Points on a hilly landscape, in no order, each with its height.
From any point a climber steps to the highest of the 4 points nearest to it. It stops when none of these is higher. Distance is the straight distance between rows; heights are no part of it.
zir h=392: [ 90 150 131  83 131 129  66 117 107 159 127 116  94 123 105  78 149 150]
tiv h=565: [140 100 124 113 125 157 161 109 140 165 122 136 130 159 174 170  88 107]
Gosi h=393: [ 89 148 129 134 155 141  50 169 101  92 152  89 123  80  68  88 201 162]
Bamas h=525: [152 119 140 202 157 142 110 176 169  89 101  77 140 133  77 142 171 114]
Vefuf h=658: [156  94 127 161 142 105 183 163 140 116 103 118 138 125 128 165 101  85]
Nazup h=706: [157  98 127 183 131  55 180 181 108 104 126 121 147  88  96 160 103  77]
nede h=530: [129 138 147 146 135 153 100 147 150 117 111  91 138 131 117 120 163 130]
Nefug h=239: [112 153 177 137 141 168  95 111 181 147  82  93 124 135  77 138 136 103]
medi h=449: [128 144 163 181 148 155  99 143 184 118  89  73 134 135  64 146 159 107]
reme h=654: [131 120 112 106 110  88 199 111  93 133 171 171 145 101 158 154  87 109]
ruti h=635: [152 109 116 127 125 127 165 141 123 111 133 145 141 131 167 138 113 123]
sobu h=479: [124 138 150 162 154 152  84 161 158 100 110  77 134 110  73 125 178 126]
livi h=542: [144 116 132 129 119 156 120 128 135 128 126 123 133 142 156 118 131 140]
ritu h=612: [156 109 121 159 137 121 145 168 129  91 132 120 148 119 143 132 143 131]
luve h=234: [128 138  94 108  87 124 102  85 101 126 174 177 105 160 179  81 134 190]
Dini h=359: [100 136 117  80 100 127  70  87 108 175 144 138  89 161 155  77 127 150]
bonib h=480: [117 143 119 110 105 133  76 119  98 126 157 126 114 134 147  71 149 173]
mula h=653: [142 123 114 122 112 140 115 117 109 119 156 147 128 147 174 100 134 165]
lufam h=246: [ 91 143 130  73 117 135  69  84 125 199 117 124  92 156 128  91 120 130]
bope h=663: [150  99 125 130 127  98 191 143 119 123 136 141 147 115 153 160  92 100]
feki h=317: [126 130  94  98  83 128 106  73  99 146 173 181 100 172 185  95 119 179]
Bisi h=350: [ 70 152 123  45 180 133  85 120 108 145  53 140  77 127  56 103 134 142]
tazul h=651: [145 125 141 177 144 153 113 154 172 109 100  85 139 142 100 148 150 109]
zef h=448: [142 127 103 116 117 106 176 130  94  94 162 176 143 108 170 124 115 155]
rakop h=405: [ 72 152 137  70 151 130  77 126 112 158 101 116  98 111  79  87 149 142]
Miv h=675: [135 143 117 145 123 139  99 154 112  85 156 121 141 114 147  91 168 174]
sepab h=451: [142 116 139 143 132 165 140 125 166 143  98 117 140 161 146 149 110 110]
bir h=378: [100 156 163 138 149 160  92 136 171 136  95  87 129 122  77 133 155 114]
komug h=691: [133  97 115  95 114 112 198 104 103 164 160 156 139 125 171 191  70  93]
ris h=501: [144 127 148 157 136 163 130 134 175 125  96 104 141 145 128 150 135 111]
dilag h=135: [115 142 154 107 123 174 103  87 170 173  97 113 116 153 128 125 115 110]
rok h=671: [132 110 128 145 108  60 192 128 105 146 167 130 147  82 129 175  83  72]
gur h=610: [160 112 112 153 126 106 162 166 113  78 151 148 152 105 150 118 139 140]
Gatir h=418: [ 97 151 130 120 138 142  63 153 108 113 140  97 115  99  99  85 186 160]
gimiz h=669: [141  97 113 109 124 118 190 119 115 150 141 151 140 126 166 175  79  95]
fipud h=423: [132 117 109  94  99 149 105  80 118 172 151 152 111 175 181 110 115 145]
pur h=601: [149  95 131 148 131 131 181 130 144 142 101 121 136 146 143 178  85  87]
Mavi h=217: [ 89 160 169  84 149 148  93 106 146 159  76 116 103 124  68 123 133 118]
kek h=569: [120 141 103 122 106  61 203  98  85 125 195 183 150  77 144 139 101 132]
Rof h=459: [154 124 155 181 144 151 140 143 188 118  71  94 134 159 103 169 119  95]
vazul h=683: [145 115 125 158 119  59 186 157 109 113 156 142 149  79 127 157  98  92]
tos h=29: [ 89 174 197 110 152 150  97 102 176 129  69 103 113 123  34 161 129  98]
Fef h=379: [104 143 141  97 123 149  77 109 140 168 116 114 116 141 128 101 140 132]
Los h=295: [135 140  83 107 105 114 156  89  86 110 180 199 125 148 178 105 115 187]
Gudo h=235: [137 148  95 135 110 119 136 130  94  76 173 168 137 118 163  83 148 201]
kopu h=424: [ 78 153 135  85 157 134  69 138 109 137 106  99  99 101  73  88 162 137]
lupid h=566: [160 113 129 185 148 129 121 185 142  74 120  95 151 120 106 135 169 125]
vedi h=676: [133 109 101  93 110 119 174  98  93 143 164 181 132 141 184 157  95 131]
Tibo h=564: [140 122  96 104 109 115 164 101  94 122 166 185 126 140 187 125 107 160]
neke h=656: [148 109 141 136 133 160 156 113 172 153  90 118 130 166 144 180  85  86]
toza h=360: [ 72 145 122  47 139 118  72 107 107 177  95 138  75 133  97  78 128 135]
pubo h=677: [154 125 148 195 153 138 125 153 188 110  72  86 136 147  87 164 140 100]
rar h=595: [140 126 126 137 122 144 105 148 128 103 142 119 143 127 155 100 155 152]
zonem h=659: [130 128 134 154  77  50 187 101 107 149 207 144 157  75 123 163  91  84]
segad h=517: [137 106 114 112 113 152 133 109 128 153 137 145 124 159 177 126 110 133]
zum h=646: [156 106 117 139 128 101 179 155 111 106 142 147 147 108 155 142 112 120]
geli h=381: [171 102 128 224 163 114 134 179 160  79  73  85 136 140  63 164 147 104]
nubin h=469: [100 152 151 115 141 155  76 138 140 142 111  92 120 115 100 102 159 132]
kevu h=145: [139 144  87 125 120  96 175 114  89  91 181 203 142 116 163 101 124 189]

Two climbers start at each pair of points below. Name the first point that both come to, or write -.
zef and Los -> komug
ritu and tiv -> gimiz
zir and dilag -> -
kek and rok -> vazul
lupid and ruti -> -
gur and ris -> -

For each start below, name the point where the climber stops.
Tibo -> komug
sobu -> pubo
tos -> pubo
Nefug -> pubo
Fef -> pubo
